Each row is a point on a landscape with many valleys, with its height.
A ball rolls from a point to whichever of its 5 nearest points has the largest drop for the distance, and stops where none of them is lower. Distance is the straight distance between rows; heights are no part of it.
Z_177: [-55  13  56 -21  42  -6  -6 -75 -56  70  47 -18 -12 -23   5  15 -75 -36
 -32   9  29]  (h 469)
Z_393: [ 66 -35 -62   9  -4 -10  51  92 -12 -23 -30   8   4 -29 -19 -65  12  57
 -31  27  24]  (h 96)
Z_22: [-17  25  51  -4  19  24 -30 -95 -23  57  38 -37  16   5   1   9 -31 -60
  -9  16  15]  (h 307)
Z_243: [-45   7  52 -29  63   5  39  -4 -12  -8  33  -5 -44 -10  31 -13 -67  14
 -20   1 -14]  (h 74)
Z_833: [ 59 -42 -72  15 -24   1  24 102 -21 -39 -37  23   3 -14  -3 -50  58  56
 -27  28  24]  (h 172)
Z_233: [-46  -3  61  -6  37  20   2 -53  -8  26  28 -14 -19  -2  20  -7 -37  -6
 -15   6  -5]  (h 67)
Z_800: [-59 -13  59 -41  75  -8  65   2  -2 -11  12  15 -36 -17  41  -3 -65  23
 -12 -12   5]  (h 39)
Z_874: [ 23  38  28 -14  16  10 -30 -80 -48  78  44 -34  57 -11 -35   5 -32 -60
  -4  29  67]  (h 137)
Z_150: [-16  16 -12  28 -29  26 -42 -37  40 -19 -11  -4  -2  22 -13  32  14 -22
  34 -18 -24]  (h 416)
Z_452: [  8  27  23 -21  24  11 -20 -66 -79  91  60 -23  31 -20 -54   5 -38 -53
 -32  37  89]  (h 101)
Z_859: [  5   3 -12  20 -18   5  19  46  29 -40 -16  23 -44   3   2 -11  41   8
  13 -11 -24]  (h 175)
Z_554: [-12   3  23   8   7  14  34  39  21 -41  -1  21 -31  -1  18 -17  -1  18
  18 -15 -36]  (h 65)
Z_919: [ 22   7  24  19 -52   8 -57 -73  38  31   2 -39  34  28 -18  30   6 -42
  43 -12  -2]  (h 359)
Z_157: [-45   5  40 -27  30  -9  -4 -96 -69  79  39  -1 -10 -20 -31  22 -66 -35
 -47  29  45]  (h 268)
Z_197: [ -2  -2 -19  22 -48   8 -32   2  32 -34 -22  20 -10  23  10  14  44  -2
  22  -9 -46]  (h 446)
Z_298: [-44  11  44  18  13  11   7 -37  13  11  15 -13 -23  -5   0   7 -19 -25
   3   4 -29]  (h 128)
Z_236: [ -5  12  17  29 -21  15 -15 -15  30 -25   8   7 -20  15  27   0  16 -14
  17 -15 -34]  (h 174)
Z_942: [ 16  25  10  16 -24  21 -47 -63  36  21  13 -44  55  29 -19  38   1 -44
  44  -8  11]  (h 312)
Z_17: [-66  11  46 -27  43  -2   7 -62 -38  54  33  -8 -28 -12  -6  16 -70 -30
 -43  -8  26]  (h 642)
Z_592: [-14  22  17  30 -18  -1 -35 -28  32   2   7 -14  -3  34   5  12   4 -30
  37  -6 -33]  (h 291)
Z_415: [ 16 -31 -91  -3 -41  11   7  78  -7 -35 -43  59  -2  -4  18  -4  91  38
 -15 -17 -11]  (h 543)
Z_914: [-33  22  42  -3  30  19 -21 -72 -26  37  31 -40   3  -8   1  13 -41 -40
  -8   9  19]  (h 225)
Z_962: [  6  10  -7   2   5  -6  28  49  27 -60  -8  29 -33  -8  24 -20  18  31
   3   1 -29]  (h 97)
Z_283: [-45  28  43  -4  32  -8 -17 -93 -50  66  32 -17 -11 -15 -14  15 -55 -42
 -30  17  30]  (h 303)
Z_222: [-72   7  57 -47  77 -11  31 -24 -37  12  23   5 -35 -24  35  -3 -67  23
 -43 -10  11]  (h 23)
Z_691: [ 56 -13 -62  21 -22  -8  45 107  -4 -31 -16  23  -2 -16 -16 -44  32  47
 -25  14  11]  (h 94)
Z_411: [ 13   6 -56  -8 -90 -11 -72 -26  24  10 -61  -8  62  43 -46  81  33 -19
  36 -38 -16]  (h 570)
Z_597: [ -2 -11 -53   7 -49  13 -34  26  21 -28 -41  45 -17  18   0  26  61  18
   8 -25 -42]  (h 576)
Z_20: [ 50  -8 -16  -1  14 -14  78  82  16 -43  -5  17 -21 -22 -28 -55 -23  64
  -8  16  21]  (h 69)
Z_701: [ 17  28  24   8  11  11 -44 -77  -1  57  37 -55  49  22 -29  22  -6 -62
  39  11  30]  (h 256)
Z_196: [  7  -1   7  14  21 -12  67  61  -2 -50  10  -2 -37  -5   4 -22 -15  33
  14  -4 -14]  (h 66)
Z_343: [ -2  29  38  17   6  14 -27 -89   0  56  35 -55  29  18 -11  19 -18 -59
  15  11  23]  (h 310)
Z_419: [  6   7 -20   4 -71   2 -63 -44  34  -2 -31  -4  27  47 -16  48  43 -20
  37 -42 -30]  (h 585)
Z_234: [ -5  -4  44 -39  73 -33  85  48   0 -27  11   4 -33 -26  27 -44 -63  48
  12   2  19]  (h 62)
Z_860: [  2 -25 -58 -12 -66  11 -27  27  23 -24 -39  29   1  23  25  21  66   6
   0 -38 -42]  (h 591)
Z_454: [ 65 -15 -56  12 -17 -17  44  89  -6 -42 -37  17 -13 -23 -24 -55  10  76
 -22  24  29]  (h 84)
Z_412: [ 79 -55 -87   4 -26 -18  18  99 -16 -20 -27   6  27 -24 -20 -53  37  45
 -44  32  35]  (h 153)
Z_249: [ 18  28  23  21  -4  14 -46 -53  10  17  19 -34  42  32 -17  32  -4 -51
  39 -14   3]  (h 324)
Z_507: [  6 -15  40 -19  70 -15  88  59  12 -34  19   2 -24 -19  13 -37 -75  39
  -1  -2   8]  (h 61)
Z_963: [-17  30  37  -2  25  12 -26 -73 -41  66  39 -28  19 -18 -23  12 -40 -44
 -29  11  44]  (h 157)
Z_124: [ 16 -10 -58  -5 -25  14 -20  51  16 -38 -23  30 -10   6   8   6  76  17
   4 -15 -28]  (h 558)
Z_453: [ 31  -4 -35  18   7 -14  24  64   7 -48 -13  22 -23  -3  -1 -34  19  29
   5   2   4]  (h 88)
Z_913: [ -5 -17 -51 -19 -82   7 -77 -13  32  -4 -57   3  31  31  -8  62  50  -2
  12 -46 -33]  (h 565)
Z_295: [ 13  32  13  21 -41  -5 -47 -47  32   4   0 -30  40  33   0  25  15 -32
  36  -3 -37]  (h 405)
Z_102: [ -9  -4   5  37 -26  17 -27  -7  38 -22 -20   9  -8   0  10   9  17 -22
  27 -22 -46]  (h 295)
Z_219: [ 17 -25 -70  -5 -28   6  -7  66  -3 -24 -40  40   9   6  17   5 101  30
  -2 -12 -20]  (h 559)
Z_802: [ 48  -4 -15   5   6 -27  63  80  -2 -60   4  -2 -28  -8 -18 -39 -12  57
  10  16  -8]  (h 70)
Z_936: [-34   6  53   7  30  -3  19 -35  12  -3  20  -2 -22  -2  42 -17 -32 -19
   6  -5 -19]  (h 115)
Z_610: [  5  41  20   6  18  12 -51 -84 -30  65  40 -46  52  14 -22  23 -26 -80
  14  19  45]  (h 210)
Z_163: [ -4  -7 -32  13 -39   8 -19  21  41 -33 -20  36 -18  25  16  17  51   6
  11 -20 -23]  (h 556)
Z_720: [ -1   8  20  26 -13  -2 -38 -55  16  13  16 -27  20  15  -8  26   1 -38
  17   9 -11]  (h 302)
Z_927: [-62   7  49 -29  66 -14  34 -32  -9  17  21  -8 -33 -15  29   2 -57  13
 -15  -1  -3]  (h 130)
Z_991: [-32   7  13  31  19  17  18   4   9 -28   9   0 -40   3  21 -21  -7  -2
  21  -4 -41]  (h 85)
Z_345: [-75   3  55 -33  42 -13  15 -54 -41  38  28  11 -29 -32  33   9 -63 -13
 -46  -3  12]  (h 632)
Z_845: [ -9 -40 -65 -28 -53 -13 -47  27   2 -13 -62  38  22   8  18  40  95   5
  18 -22 -23]  (h 624)
Z_668: [ 29   1 -33  27   2  17  40  65  10 -57 -12  33 -28   0  18 -22  43  44
  -1 -15 -15]  (h 158)
Z_332: [ -9  -8 -35  31 -58  11 -56  11  34  -7 -36  34   9  40   9  48  64 -10
  13 -38 -31]  (h 544)
Z_389: [ 38 -30 -60  -2 -17   7  35  81   6 -45 -31  31 -34 -19  -1 -30  45  38
   4  10 -21]  (h 182)
Z_917: [ 10  28  37   7   7  13 -60 -85  -6  54  49 -68  44  24 -29  17  -9 -51
  22   9  26]  (h 285)
Z_170: [-23  -4  48 -28  69 -25  58  41   2 -19  14 -13 -21 -29  33 -28 -59  55
  -2  -7   1]  (h 59)
Z_570: [  1 -12 -49  12 -34   9   4  44  25 -46 -28  46 -20  12  22  -9  43   8
  12   2 -22]  (h 382)
Z_976: [ 50 -31 -34  16 -18  -2  56  97 -11 -55  -8  17 -15 -18 -19 -52  -5  58
  -7  26  21]  (h 72)
Z_577: [ 18  11 -18   2 -64  -7 -84 -48  28  11 -37 -33  63  37 -48  76  18 -43
  43 -27 -10]  (h 583)
Z_912: [  5  -2  34 -12  38 -19  79  66  20 -41  13  13 -25  -1   5 -45 -38  44
  13  11  -1]  (h 63)
Z_464: [ 10 -19 -25   3 -83  -2 -62 -18  28  14 -45  -5  40  40 -14  58  43 -10
  31 -37 -22]  (h 571)
Z_86: [-18  12  36 -11  31 -17  55  30   5 -31   0  -8 -28  -9  28 -16 -20  17
   1   5 -31]  (h 68)
Z_176: [-15  29  35 -25  19   2 -25 -78 -70  90  37 -25  22 -24 -44  17 -49 -42
 -22  25  51]  (h 73)
Z_318: [ 82 -73 -93  -7   4 -24  21  93 -22  -1 -45   7  45 -34 -12 -57  66  46
 -67  41  59]  (h 249)
Z_826: [ 29  45  18   3 -12   3 -63 -61  22  40  17 -46  66  32 -27  25 -15 -55
  34  14  31]  (h 279)
Z_329: [ 46 -49 -84 -13 -11 -12  -2  87   0 -23 -56  27  37  -7  20 -20 109  35
 -20   5  29]  (h 658)
Z_30: [ 37 -26 -73  -1 -28  10   7  91  -4 -45 -39  40 -10 -14  24 -20  69  46
 -14   8  -3]  (h 363)
Z_118: [-59  18  55 -25  43 -16  -8 -83 -58  74  27  13 -10 -29  -4  31 -71 -12
 -36  22  16]  (h 700)
Z_832: [-27  34  45  31  -1   5 -23 -54   9  20  22 -21   4  -1  18   4  -9 -37
   7   3 -28]  (h 188)
Z_544: [-16  10  40  15  26  16 -26 -82 -11  45  32 -35  16   2  -3  11 -27 -56
   8   8   3]  (h 313)
Z_922: [-85  -6  58 -39  65 -18  30 -45 -36  26  27  -4 -35 -27  19  16 -80  19
 -26   5   2]  (h 401)
Z_947: [-37   4  61 -52  75 -35  83  30   9  -8  10  19 -19 -12  21 -13 -91  43
 -16 -14   5]  (h 71)
Z_179: [ -3   9  -6  22 -46  14 -39 -19  45 -12 -11  20 -13  19   6   4  32 -23
  28 -22 -43]  (h 319)
Z_658: [ 26 -26   4   5  19  -5  77  85   4 -42  15   0 -40 -19 -23 -51 -31  60
  -5  16   5]  (h 64)
Z_542: [ 75 -52 -86  -1 -15 -13  18  92 -29  -7 -32  20  38 -28   0 -48  64  30
 -53  34  24]  (h 286)

Call two points neighbours if one is among the 5 nearest of the other. Go from one point of each pair to the other, from neighbour to neighbour, staying as low as possible. Name the highest point that can't be avoided.
Z_554 and Z_233 -> Z_936
Z_554 and Z_176 -> Z_914
Z_222 and Z_554 -> Z_196

For each start below, name the point where the ball stops.
Z_919 -> Z_176
Z_412 -> Z_222
Z_249 -> Z_176
Z_577 -> Z_176
